Each row is a point on a landscape with many peaks, with its height.
From any point a climber steps to the highest of the 2 points nearest to it. It stops when none of these is higher. Distance is the straight distance between rows; heights are no part of it.
depu h=121: -23 4 -4 -4 22 23 8 12 5 -6 0 18 -21 11 6 21 -15 -1 12 19
bevud h=390: -21 -11 0 -23 -14 9 3 -12 4 -2 31 -26 10 15 4 -22 -9 -16 -7 -14
lel h=659: 14 -4 0 -1 -5 -23 -23 23 2 9 -2 14 -6 -33 16 1 -7 -15 1 19
Feg h=594: 6 10 -12 -17 -9 0 -5 -23 -20 4 -14 13 24 18 -24 6 20 -3 -8 -4
katus h=626: -9 14 0 6 22 -1 -13 -38 13 -12 -18 18 -12 9 -11 0 -4 18 -9 -7
pivu h=301: -15 -22 -6 3 5 -5 6 17 -1 -22 15 -3 6 14 1 19 11 18 13 16
Fibu h=106: -1 14 -5 4 8 23 7 -15 3 12 15 -5 -4 1 22 -7 0 -8 6 -6
boseg h=537: -12 -21 5 -6 26 -12 2 -2 27 -19 15 17 -25 -21 -11 -3 10 -4 -4 3
Navur h=140: 2 -16 -11 20 -3 -2 27 1 11 -18 -20 -2 -21 -1 -30 2 -8 24 -19 -8
pona h=112: -25 -20 1 -7 -17 2 3 -16 -11 -1 2 6 -8 29 -16 22 -12 14 -13 7
mun h=103: -11 -6 -2 -10 -7 7 4 -18 -3 12 -6 14 -11 4 -19 16 -22 -1 -23 17
Rigaf h=54: 21 10 -6 22 9 -5 -13 -1 3 42 -18 -10 -33 22 -30 -16 -3 -15 2 -4
Boti h=416: 9 7 25 -11 12 18 -15 20 -3 -26 12 -8 8 -13 29 12 6 -10 20 -8
tud h=216: 22 14 4 31 11 -10 -15 8 12 35 0 -19 -24 3 5 -12 6 -10 13 -27
Vuzur h=518: -10 6 -21 -14 -9 1 19 -12 -11 2 1 6 30 4 22 9 18 3 0 15
kamad h=111: 1 10 17 6 26 -21 -11 -5 37 17 -23 14 -34 -13 -26 -9 -4 2 -14 -22
bolel h=595: -6 14 9 19 -6 20 -16 -17 -10 -17 9 -15 29 5 8 -1 -16 15 6 8
Refu h=678: -8 13 5 21 21 0 -42 -13 21 25 5 -10 -12 -1 1 -20 -12 -4 0 -1
Pugo h=104: 21 16 22 -6 16 -18 -24 -6 25 14 -10 14 -27 -17 -8 -3 11 -4 -6 -23
sedad h=702: 7 12 -2 20 28 11 -4 7 28 -11 2 19 -11 16 21 15 -5 10 5 -10
Tosol h=197: -25 -8 23 4 -7 14 28 2 -12 -14 10 -17 27 7 -3 5 27 20 20 9
Vef h=621: 10 9 -13 13 9 -1 -21 11 23 32 -8 2 11 -20 -31 -5 -8 -14 6 21
fufo h=658: -10 15 9 21 25 8 -28 -15 28 3 12 10 -5 -17 12 -14 -14 1 1 -7
pono h=76: 5 8 -15 -22 -6 -3 3 -12 -34 1 -22 -23 -14 26 7 3 10 -6 8 15
Pas h=98: -7 -1 -20 -3 3 -6 -13 -16 1 15 -4 21 7 8 -21 8 -6 2 -14 21
Fek h=99: 10 -4 10 -13 -17 15 -21 9 -25 4 -7 -27 4 18 -27 2 -7 -15 0 -4
bif h=133: -21 -6 -13 -14 25 3 6 -14 19 -13 2 17 -1 -2 -24 2 -7 5 -6 32
zulig h=643: 13 7 -27 30 -4 -12 -16 1 6 7 -17 6 -5 0 -8 6 0 13 -1 7
mati h=276: -6 2 8 -11 -27 -6 23 -4 -34 -8 -10 -7 18 -15 22 13 27 15 6 -3
deka h=697: -12 13 -21 13 15 3 -26 -15 11 23 1 9 -6 -1 -2 -11 8 0 8 -1
Pamem h=704: -9 4 -21 28 35 -7 3 4 43 18 -19 4 -13 -10 -26 -26 7 9 -4 -3
raka h=551: -1 -9 -31 -5 -15 -13 8 14 0 14 19 -5 36 -9 12 -15 -5 -9 0 13
lim h=478: -6 -14 13 -15 -18 -6 25 17 -7 -12 24 -6 11 -1 26 -6 3 1 -4 -6
Teti h=366: -33 -23 45 -9 -7 -3 12 4 -15 -13 -10 19 1 11 -9 30 12 33 7 -4
kizuv h=343: 8 7 4 -27 5 13 7 -3 4 13 4 7 -6 19 3 1 -4 -20 -11 0
zamuz h=303: -10 3 2 -17 -13 -4 18 -35 -21 6 5 -4 2 29 6 -1 -4 2 -16 1
toka h=623: 2 -9 -13 -11 7 -22 -6 19 3 3 9 -3 -23 7 37 -8 -20 -10 8 20
leruk h=527: 7 -4 -14 11 -27 -3 3 13 4 22 18 -4 19 -7 -4 -1 -18 -10 -12 22
Gata h=91: 5 -3 11 -6 -9 22 1 6 -16 1 -14 -9 -2 38 -38 14 -7 1 -7 -1
Vorod h=723: 22 14 -3 -22 4 -6 -8 10 -13 -9 -22 16 -6 -20 11 16 29 -2 10 -8
Mibam h=196: -4 7 5 7 8 23 0 9 18 3 -25 26 -27 -28 -20 0 -16 -7 -7 -18
fug h=169: -7 -3 -5 17 28 10 31 9 12 -10 6 29 -23 -21 12 -6 12 -10 1 1
Mova h=750: 11 15 -9 16 26 -3 -26 -2 12 -8 -11 -9 -10 14 16 -4 12 5 26 -3
gari h=557: -16 -25 -8 -9 0 -22 2 17 -2 1 22 23 -7 -23 13 -8 -15 -25 -5 29
mik h=635: -1 13 14 9 11 22 -5 -9 -4 -28 -6 -4 12 2 2 9 1 15 15 -4
muro h=102: 12 -12 3 -20 -6 -6 -11 4 -4 -10 17 -33 -9 20 17 -20 0 -9 1 -13
fede h=379: -9 9 4 -17 -11 12 27 -11 -25 4 10 -27 35 36 21 -14 2 6 3 -15
neved h=144: -3 10 15 -18 0 8 -1 6 -13 -8 -1 -14 -11 9 21 8 -30 -5 13 25
Des h=606: 1 9 4 22 19 -2 -3 5 39 21 13 9 3 -30 -16 -12 -16 -11 -6 27
kefi h=663: 28 17 -13 22 -3 -3 2 -24 12 19 -9 3 -1 -7 -25 -15 24 -4 -6 -11
Vofi h=93: 5 3 -28 5 -1 -5 3 -6 9 27 -9 32 -4 -3 -3 12 7 -7 -11 6
radu h=131: -11 -17 -4 -17 26 10 18 23 -7 -15 -1 30 -18 2 7 18 12 -6 10 17
nurul h=590: 17 12 -4 4 -8 2 -2 -15 -6 -4 0 -34 8 -19 1 -22 12 -1 6 10
nere h=500: 15 8 -12 -2 -14 -31 -7 -29 3 -4 19 -11 20 -2 21 -31 2 -1 -18 -2
Tagaf h=430: -13 -14 16 -10 -9 8 14 -2 1 -13 35 -6 14 -8 11 -16 -8 -10 -12 1
Gose h=665: 23 5 -20 50 -6 -13 -19 -19 -2 8 -11 14 8 10 -16 -3 -1 13 -17 -7
Zokor h=115: -22 2 -11 12 8 27 17 -5 -5 10 8 18 -16 -1 10 9 -10 -7 6 4
Puz h=188: -26 -10 14 -2 11 22 20 3 -4 -20 -20 -3 -18 1 -30 23 -3 10 5 7
fazo h=120: -3 -10 -11 12 -6 -7 -4 -20 -11 3 -15 10 -21 32 -17 13 -14 20 -12 -4
puf h=330: -23 -16 28 -9 -18 1 12 -10 -28 -17 -11 14 -10 -12 7 29 21 21 1 -10
Kotom h=687: 4 2 1 -16 26 17 -12 17 16 -7 -6 -3 -9 -15 -30 -3 2 -15 16 12
duk h=234: -2 -16 23 0 -10 12 10 22 -13 -14 2 -19 -12 20 -12 24 -8 9 11 5
tum h=673: 14 23 1 28 35 -17 -10 3 22 22 -3 0 -8 -19 14 -12 22 1 9 0
roz h=630: 4 21 13 15 9 7 -38 -29 8 -1 -2 8 -7 -1 16 -1 0 3 -2 -19
tuk h=592: 5 0 -11 -6 -14 -22 0 -4 -22 -5 -8 -4 0 -24 20 7 1 2 1 22
Kotif h=662: 16 14 1 3 18 11 -7 7 14 -16 -29 8 1 8 -23 3 11 7 8 -20
rud h=329: -16 -19 -3 -13 -9 -5 10 15 -11 -8 20 -22 20 32 7 1 -2 5 10 9
vuve h=404: -5 -3 11 -24 3 -5 -24 15 17 11 10 -8 -8 -17 3 -19 -18 -30 2 14
Mugi h=190: 4 15 6 19 10 14 -1 -3 18 10 -5 12 -22 -1 -5 5 -27 -6 -12 -7
vapur h=596: 8 17 9 -2 -8 -4 -28 -16 6 11 10 14 7 -24 19 -15 1 -9 -9 -15
nite h=272: 6 9 -12 -27 -29 -11 3 5 -31 16 -15 -7 6 6 32 8 -4 -10 2 -5
sevo h=254: 13 2 -4 -11 -11 -6 -36 19 -1 28 0 0 0 15 6 -1 -5 -26 8 -11
kag h=666: -1 24 6 11 6 10 -11 -28 5 -6 -12 29 20 9 -8 18 -13 17 -17 -6
Tepi h=166: 0 -6 6 12 -6 22 19 3 1 -21 21 -9 34 -7 3 4 16 5 6 -1
sele h=304: -15 -1 4 -8 -7 7 14 -13 -35 -15 -15 7 -12 -22 18 18 24 12 16 -3
lovaz h=263: 11 6 -21 -14 -12 -3 -5 4 -10 30 -5 8 5 11 23 5 7 -21 2 3
Lezer h=109: 2 -9 8 -15 -26 -20 -10 12 -8 -15 11 -11 43 6 5 -7 -13 9 -3 5
sal h=251: -16 -25 32 3 -21 -13 9 20 -16 -4 -2 -14 4 28 -12 29 -10 21 9 23
Geza h=636: 12 -12 -9 5 1 -10 -19 21 16 6 7 1 -3 -15 -18 3 -9 -14 -6 26
Ramob h=703: 3 17 -7 21 7 34 -7 1 -1 2 -26 -7 -1 -27 -16 0 -2 2 12 -17
patoz h=677: -6 4 -1 22 -4 22 -1 -7 -6 -20 -13 -1 6 -21 -9 7 12 19 6 -18
bafub h=354: -4 -3 -1 -18 -16 4 11 4 -20 8 4 -21 27 55 5 -1 1 0 7 -7
kesu h=609: 18 -4 -20 2 -15 -11 9 -3 -15 5 7 -21 25 23 10 -5 5 5 0 9
defo h=229: -15 0 21 11 5 22 33 9 -16 -19 -11 -4 2 -1 4 19 16 21 24 0
mipul h=504: 1 -22 -1 -19 14 -20 1 -5 19 -12 20 11 -31 6 8 3 4 -6 -2 -2
luva h=113: -3 -7 -1 -10 2 4 -16 -8 -9 -3 -19 -1 -38 14 -21 9 -11 4 -2 -4
regiz h=686: 14 13 -17 27 18 -18 -9 -9 29 33 -11 2 -9 -17 -29 -17 11 4 -4 -6
mokas h=614: -7 13 4 0 -18 9 -4 -14 -11 -4 3 -7 30 -9 14 -1 -18 0 -9 13
Mupad h=203: -11 1 9 4 8 16 22 -4 6 -16 -21 24 -19 -34 -15 5 1 4 -9 -13
zit h=587: 8 11 15 22 34 2 2 16 39 4 4 21 -12 -27 -3 -12 -8 -6 -1 6
Bobu h=269: -5 1 12 -17 -39 -23 34 -1 -37 13 -9 -22 23 15 34 2 4 18 6 -10
nefof h=383: -16 -11 18 -23 -1 1 -17 15 -5 -22 23 -4 -7 -19 6 -9 -20 -19 4 9
zur h=360: 11 19 14 -29 -4 15 12 11 -3 -3 3 12 15 19 9 18 -1 -10 -6 -7
Vadud h=685: 9 10 -4 6 16 12 -25 4 10 -7 -34 -4 -2 -23 -34 -2 10 5 11 -15
Mora h=631: 32 10 -10 23 -12 -11 -17 -24 -15 0 -15 -5 13 1 -14 -9 20 6 -6 -12
vusu h=483: 16 13 -2 27 7 16 3 -12 25 8 14 2 11 12 -19 -7 -21 3 -20 12
Gegi h=123: -16 0 -7 6 32 4 -1 -11 29 -11 -19 9 -15 -6 -33 -7 -19 9 -8 12
poniz h=250: 14 -2 15 11 6 2 24 17 -8 -24 -5 -4 -4 -12 8 22 9 10 10 13
maka h=424: -10 -3 0 -28 3 -30 -20 -3 17 1 22 -4 2 -14 4 -27 -11 -19 -9 24
lumoz h=610: 9 -2 4 22 -1 1 4 -11 -5 -21 4 17 -8 -23 29 18 15 17 -1 -19
mase h=273: 10 -8 8 -11 2 -5 13 26 -6 -20 11 7 11 5 16 22 16 5 17 5
Zamav h=178: -10 13 2 27 23 10 21 -5 27 10 -1 30 -28 -26 16 -5 -5 -3 -6 -15
rebed h=148: -6 -23 -7 -38 -14 6 -2 2 3 9 26 4 16 -1 -12 -9 11 -26 -7 -10
Paden h=184: 2 11 3 29 14 4 4 -6 31 32 7 16 -37 -9 5 -3 -8 -11 -10 -16
folu h=386: 9 19 22 -27 11 14 4 11 3 -14 6 2 17 -1 18 6 0 -11 12 8
papo h=608: 10 14 3 5 9 -12 -29 2 16 34 -2 -10 10 -1 -28 -27 4 -24 6 15
Kige h=235: 42 21 9 29 -1 16 -26 14 7 17 0 -5 13 18 -10 -9 -6 -13 2 -22
segik h=409: -37 -36 36 7 -22 -2 20 9 -13 -7 16 19 6 9 0 24 19 22 11 -2
ver h=213: -14 -11 -17 15 7 10 25 2 10 -4 -14 16 -20 -44 -21 -7 11 1 -3 0
Luzub h=164: -3 -22 -3 -25 -15 -2 11 1 -6 -5 10 -7 2 2 -10 0 21 0 -1 -2
Fem h=157: -21 -11 -4 6 15 16 34 6 -8 -17 8 24 -8 -26 -2 -1 7 -17 1 22
depep h=161: -8 -15 18 13 -4 13 42 8 -4 -3 3 4 -16 4 -19 23 -6 13 -15 -4
Limog h=565: 3 -16 13 10 22 -10 -3 18 31 -17 1 28 -27 -24 -17 -8 -15 -5 -5 13
bes h=159: -4 -10 -30 4 4 6 2 6 13 22 8 -3 -7 -1 -4 -4 28 -13 16 -14
Fod h=549: 4 11 -20 -5 -8 -19 4 -26 -8 1 7 -25 22 -7 4 -30 11 -3 -6 21
gizu h=180: 1 -21 -5 -4 -33 -6 5 -2 -14 8 15 -23 3 -10 -4 0 8 -7 -11 -7
luzul h=325: -13 2 -1 -23 4 5 -3 -32 -2 10 5 4 -13 34 -7 -5 -7 -8 -15 -3
Gef h=648: 10 25 2 -13 21 27 -5 -1 14 1 -5 20 21 0 -11 0 13 -9 8 0
teko h=571: 11 -4 10 10 7 -1 -26 -2 19 1 8 -14 -15 -22 -17 -18 10 -8 3 -17
Pako h=699: 19 12 -4 1 21 -15 -8 27 15 -6 8 19 1 -6 36 12 -1 -7 13 18
magu h=150: -17 -17 3 29 0 20 42 8 9 -17 -9 -1 -13 -20 -21 8 -9 20 -12 -11
togiz h=656: 2 0 7 24 8 4 6 -3 10 -25 10 19 -7 11 17 19 6 22 -7 -16
Gitus h=492: 13 -6 10 -17 -24 -29 -9 10 -14 -19 11 6 17 -33 37 -11 5 -3 -4 -16
reb h=714: 0 4 8 -11 1 20 -28 10 -5 0 -3 -7 5 -18 -7 3 0 -16 17 1
Parip h=758: 4 5 1 -10 19 10 -9 21 -3 -12 -17 15 -20 -13 7 23 14 -1 24 -12
far h=669: -4 16 -8 8 30 33 -15 12 24 3 -10 15 9 -7 -20 0 1 -8 20 6
votur h=170: -18 5 19 -9 -15 5 34 -16 -13 1 15 -10 9 1 17 -3 -28 12 -15 35
sir h=338: -16 2 -9 -27 -18 -8 14 -6 -18 7 7 -9 19 -18 34 -31 -31 -13 -11 -5
mov h=418: -20 6 -2 -18 -13 -1 24 -9 -14 -4 14 -12 56 20 21 -17 9 12 2 0
tozed h=533: 2 -20 -2 -19 -23 -25 38 31 -12 2 14 -19 21 21 31 -6 -8 11 0 -14
dapu h=624: 14 23 -8 -8 7 13 -13 -19 4 10 -18 21 16 5 -38 1 11 -11 -4 -15
diz h=156: -1 -9 1 9 14 14 37 14 6 -12 14 10 -19 2 21 14 15 4 7 -8
faz h=684: 22 2 8 -15 -11 -3 -15 19 -6 -3 -8 13 -15 -25 15 14 1 -17 6 1
tiril h=620: 13 2 -8 7 -18 -13 -15 -10 -12 5 -6 9 -6 -9 6 12 -7 8 -8 3
vil h=597: 2 15 -7 -17 -14 -21 -18 -10 -1 27 4 3 16 -17 26 -21 -13 -19 -5 0
Kod h=625: 17 14 -11 22 11 16 -4 1 16 2 2 -24 7 -23 -6 -18 8 -6 14 8
riru h=628: 21 23 8 -1 24 10 11 -8 16 -27 -28 6 8 3 -33 7 6 25 -12 -5
Rivur h=194: -9 -13 -1 12 -22 18 -2 -8 -1 2 14 -2 -2 -2 -4 2 -1 2 -9 -24
kup h=555: 1 1 12 -7 9 10 -10 -18 14 -10 3 -12 -21 -9 -18 -14 -3 -8 -2 -2
Gal h=548: -5 -8 5 -9 -20 -23 6 9 -33 -23 -3 2 3 -34 40 -2 2 9 -1 5
bezez h=261: -2 0 -23 37 -16 3 2 -20 -21 -1 -3 -8 8 27 -11 3 1 14 -4 -1
zifo h=179: -19 2 4 -1 2 34 15 -7 -1 2 -16 7 7 -7 -32 13 -10 3 -1 2
veni h=506: 11 2 -5 22 -9 -2 -5 3 17 0 25 -5 26 -4 3 -6 -21 -3 -17 8
Dorag h=364: -7 -12 23 2 -13 7 -20 14 -15 -17 8 1 -15 -21 11 8 -32 -9 1 4
bikas h=657: 6 8 -3 -19 6 -24 -15 19 5 -1 6 7 8 4 39 -8 -15 -14 6 7
Katib h=730: 13 6 -4 12 28 0 -12 28 32 3 2 29 0 4 9 9 -1 -5 13 2
Lefa h=189: 14 14 -9 18 8 2 -3 11 13 24 -42 4 -7 8 -51 -8 -9 -10 -11 -15
Fike h=219: -2 -29 29 21 -22 7 13 23 -7 -14 11 -21 1 2 -8 24 1 26 0 -7
befa h=671: -12 11 -24 0 7 4 -31 -23 -17 6 -8 -1 11 33 -4 -5 0 -2 12 18
kulel h=576: -17 -6 -35 -20 -2 -22 -9 15 -8 8 3 -3 42 2 23 -13 -18 -9 9 21
fiv h=116: -8 6 1 -8 22 -6 -22 -6 26 10 -16 23 -29 0 -28 0 -16 -1 -11 3
guv h=204: -25 -15 14 0 8 18 15 3 -3 -22 -20 -4 -4 16 -21 23 16 27 15 -14
vokol h=193: 3 10 21 -24 -14 -14 30 -20 -11 -2 8 -9 20 2 5 -3 -11 11 -24 23
kupi h=323: -3 -2 37 -3 -15 -1 12 3 -17 -11 1 13 -8 -1 25 25 -10 9 -12 -11
zamev h=688: 11 -14 0 -36 -17 -16 -25 0 -14 -2 3 -15 24 8 -10 -9 15 -9 -1 -17
kis h=167: -4 -10 -26 25 9 21 6 0 17 -1 7 -7 1 6 -9 -4 21 6 12 -19
Kubak h=138: -17 -14 -15 -14 -4 9 -9 3 17 20 23 25 7 6 -3 7 10 -18 -11 -7
megi h=695: -2 17 -9 35 37 -17 -3 6 29 16 -24 -5 -28 -15 -3 -18 9 15 11 -8
vefo h=128: 15 3 7 -21 -9 -5 2 16 -10 -12 12 -24 45 0 16 -4 5 0 10 1
Bafa h=649: 8 25 -4 27 28 16 0 2 19 2 2 -5 -14 -20 18 -12 11 -1 18 -4
fol h=142: -11 -10 2 -12 6 10 41 15 -12 -12 -3 28 -16 7 11 36 16 7 13 2
sadat h=706: 8 3 -13 3 18 0 -4 -1 -2 -14 2 -24 -7 15 18 -4 13 9 23 13
Lini h=236: -11 -19 -18 9 -6 -1 16 -19 -1 -5 7 -22 -14 -6 -21 -6 6 8 -12 9
lelek h=279: 4 11 -17 11 3 0 10 -39 -11 2 2 3 2 20 5 -9 9 12 -7 3
tole h=117: -2 6 9 -9 5 4 -16 -1 -7 -24 17 -41 -9 11 31 -17 -6 2 11 -11
nav h=718: -9 3 -14 16 35 -4 -19 -4 16 4 -17 -2 -20 -3 -11 -7 8 5 24 5
ked h=708: 5 22 -6 8 15 6 -14 -17 -16 -6 -17 16 18 32 -3 10 1 12 5 5
Siv h=130: -7 -11 -4 -4 -6 13 6 11 14 12 17 11 7 11 -29 11 -9 -15 -14 -4
surin h=171: -11 2 19 -7 -6 30 27 5 -3 6 -10 7 -1 20 -27 29 -14 1 -15 0
rizan h=195: 11 9 5 26 9 -4 -28 12 27 13 -30 10 -7 -8 -44 -8 -12 0 -9 -23
zefis h=183: -1 -5 -26 17 2 9 -2 10 20 13 -28 -6 -8 -4 -55 -16 8 -7 -5 -22
demu h=222: 4 3 21 -12 -38 -22 29 -8 -21 -2 8 -9 23 -13 25 4 -9 13 -18 4
terog h=299: 3 -8 14 5 -11 -16 11 -5 -13 -20 -7 3 -10 12 6 31 -7 27 -7 5
lika h=598: 1 4 -29 -19 -1 -29 -18 15 1 23 5 -9 29 12 32 -30 -28 -11 3 4
pev h=559: 3 18 1 -20 -3 4 17 -21 -24 4 -12 2 21 20 1 9 26 3 4 11
ped h=312: -3 -4 3 -46 -20 -20 27 11 -30 2 -4 -18 11 -4 28 -16 -21 -5 -3 -7
Fiba h=88: 13 -7 -6 -19 -16 -13 6 4 -15 2 1 -37 -17 27 -2 -3 4 -5 0 -1
Dupu h=101: -3 -17 32 -15 -13 -12 31 8 0 -14 22 -1 -6 23 0 20 0 15 -15 3
bil h=209: 18 12 1 43 12 -11 -27 -5 17 19 -14 -15 -35 1 -14 -13 -1 6 7 -23
segi h=748: -6 1 -4 -24 7 13 -16 4 -6 4 8 -4 1 -11 22 -11 18 -26 17 -7
kodi h=479: -6 -20 1 -3 8 -12 -14 7 21 4 23 27 -31 9 6 11 -1 -1 -12 -17
Kana h=344: -11 -5 30 -4 -16 3 -4 15 -27 -22 0 15 5 -24 16 24 -8 2 -1 -1
zuv h=700: 3 -1 -5 -39 -12 -7 -16 7 -14 -5 -3 -21 17 -9 11 -17 22 -16 19 -13
zum h=456: -1 1 -4 -9 2 -29 -14 -20 18 -6 23 8 9 -2 19 -22 -4 -2 -12 12
beto h=205: -7 -11 13 28 -20 16 9 0 -14 -8 11 -14 0 7 8 12 -3 20 -2 -17
varuf h=223: 0 -6 -19 16 5 11 16 -11 14 8 -5 -13 -19 -24 -27 -9 9 -6 -6 -3
kefu h=461: -42 -32 9 4 -20 -4 13 8 -21 -11 19 16 12 -15 2 13 11 3 -1 5
zosin h=147: 12 2 10 -1 -4 14 -11 6 -2 -16 13 -16 41 7 -14 2 8 5 5 -2
Beb h=651: 19 -5 -22 8 3 -24 8 -7 -16 -11 -7 -21 6 27 3 1 18 18 9 22
Fuv h=132: -13 -4 8 -5 -1 3 -16 -5 -10 -15 12 -24 -14 23 25 -5 -28 6 4 7
Todi h=588: -4 0 7 -6 17 5 -8 -17 21 -18 -8 12 -22 -8 -13 0 8 14 -9 -24
zireg h=249: -20 -14 -29 19 -9 8 -9 -16 -9 4 4 -8 -11 18 -12 -7 -3 7 1 7
vitid h=143: -18 -5 3 -20 19 19 15 -15 8 -8 7 19 -8 -21 -16 4 6 -9 -3 18
zupo h=472: -24 13 0 -9 -9 1 19 -24 -21 -10 8 -6 38 0 21 -2 16 18 7 18
Nez h=67: 26 17 -10 -12 10 -4 4 -20 -14 5 -35 -4 -21 20 -10 2 11 -15 1 9
suv h=572: 15 -7 -4 -6 -30 -20 38 13 -20 6 13 -33 12 30 12 2 -2 11 -5 2
bili h=449: 13 -4 17 -10 -6 -8 -18 24 -8 -21 8 -7 11 -32 40 -9 1 -16 16 -8
kitug h=202: 14 1 2 27 -1 -3 -20 -4 22 4 -19 2 -22 3 -22 -10 -9 11 -9 -29
tuzot h=87: 0 -23 -32 10 -6 -10 10 15 3 16 -1 32 -13 -11 2 23 3 -8 -5 7
siz h=225: 38 10 7 19 8 8 -17 14 21 9 5 -16 -16 15 -5 -7 0 -11 11 -15
dod h=246: 7 3 3 -16 -34 -25 17 -18 -30 -1 -7 -13 21 6 25 -11 -3 11 -16 -17
zaro h=155: -12 2 5 -2 -11 6 25 4 -19 -9 0 -4 -1 -2 21 11 -31 1 2 41
did h=60: 27 25 -15 17 22 -3 0 -12 1 18 -36 -7 -27 19 -26 -10 8 -8 3 -1
Sibap h=118: 0 -21 17 -8 -8 -2 27 9 9 0 24 5 12 20 -26 21 -2 6 -19 5
pufo h=245: 27 16 2 8 -8 5 -32 4 -1 28 9 -2 6 31 9 -10 -3 -19 1 -27
pumav h=622: 4 4 -10 -7 3 -38 -25 9 9 20 10 -1 5 -16 40 -29 -18 -14 -1 10
vogis h=642: -7 17 -17 2 -8 10 -10 -13 -19 13 2 -3 32 15 7 -12 -9 -4 -6 17
Vas h=176: -4 -5 -18 26 9 20 2 3 30 -6 -1 3 1 -1 -40 -15 12 7 -6 -26
Zaru h=793: 5 -1 0 8 12 5 -23 13 4 -7 7 3 -20 -9 20 3 12 -4 20 -12
nezuz h=589: 10 1 16 10 16 -19 -21 1 25 29 7 -18 -16 -17 -24 -28 10 -15 0 1
ganu h=274: 7 -13 29 -12 -25 -30 4 9 -21 -15 -9 -15 12 12 1 22 -10 28 -1 15
sodi h=591: -4 -24 -13 -1 -9 -32 -2 1 5 7 22 -2 -17 -5 22 -10 -10 -12 -7 15
Vebot h=81: 2 -20 -22 15 -10 3 17 22 -10 2 2 10 3 -24 0 14 16 -5 9 10
nezo h=510: -28 -31 7 -16 -12 -10 12 7 -16 -18 17 15 -1 -17 2 -1 -4 -6 -11 23
lodeg h=361: -20 -3 -10 -30 -14 0 10 -5 -17 6 12 -29 28 2 16 -26 -11 -8 1 -12
Mufe h=105: -7 -7 10 -13 -22 12 -27 -4 -27 3 -14 -11 -20 11 -15 15 -9 -9 -6 -12
Sata h=646: 27 13 -3 -24 -13 -17 -32 -6 -13 11 -5 -2 23 6 -2 -16 15 -18 -1 -7
dit h=129: 16 -7 -17 15 -4 -10 9 -9 6 11 -18 6 -17 12 -32 6 -8 7 -27 -3
Masas h=288: -1 -7 12 -33 -28 -13 24 18 -37 5 -18 -18 5 13 26 11 -1 5 5 -5

For each start below, name the point where the climber stops.
pono: Masas
ped: Mova
dit: segi
kis: Masas
Fem: Gose
pivu: segi
bezez: Gose

Call two points neighbours if one is among the 2 nearest of the other. Go from one point of each pair to the other, from neighbour to neighbour, staying as high as possible. Name the lowest point that can't be avoided.
Gose and Pamem: Mora
Katib and Zaru: vapur
Ramob and bikas: lumoz
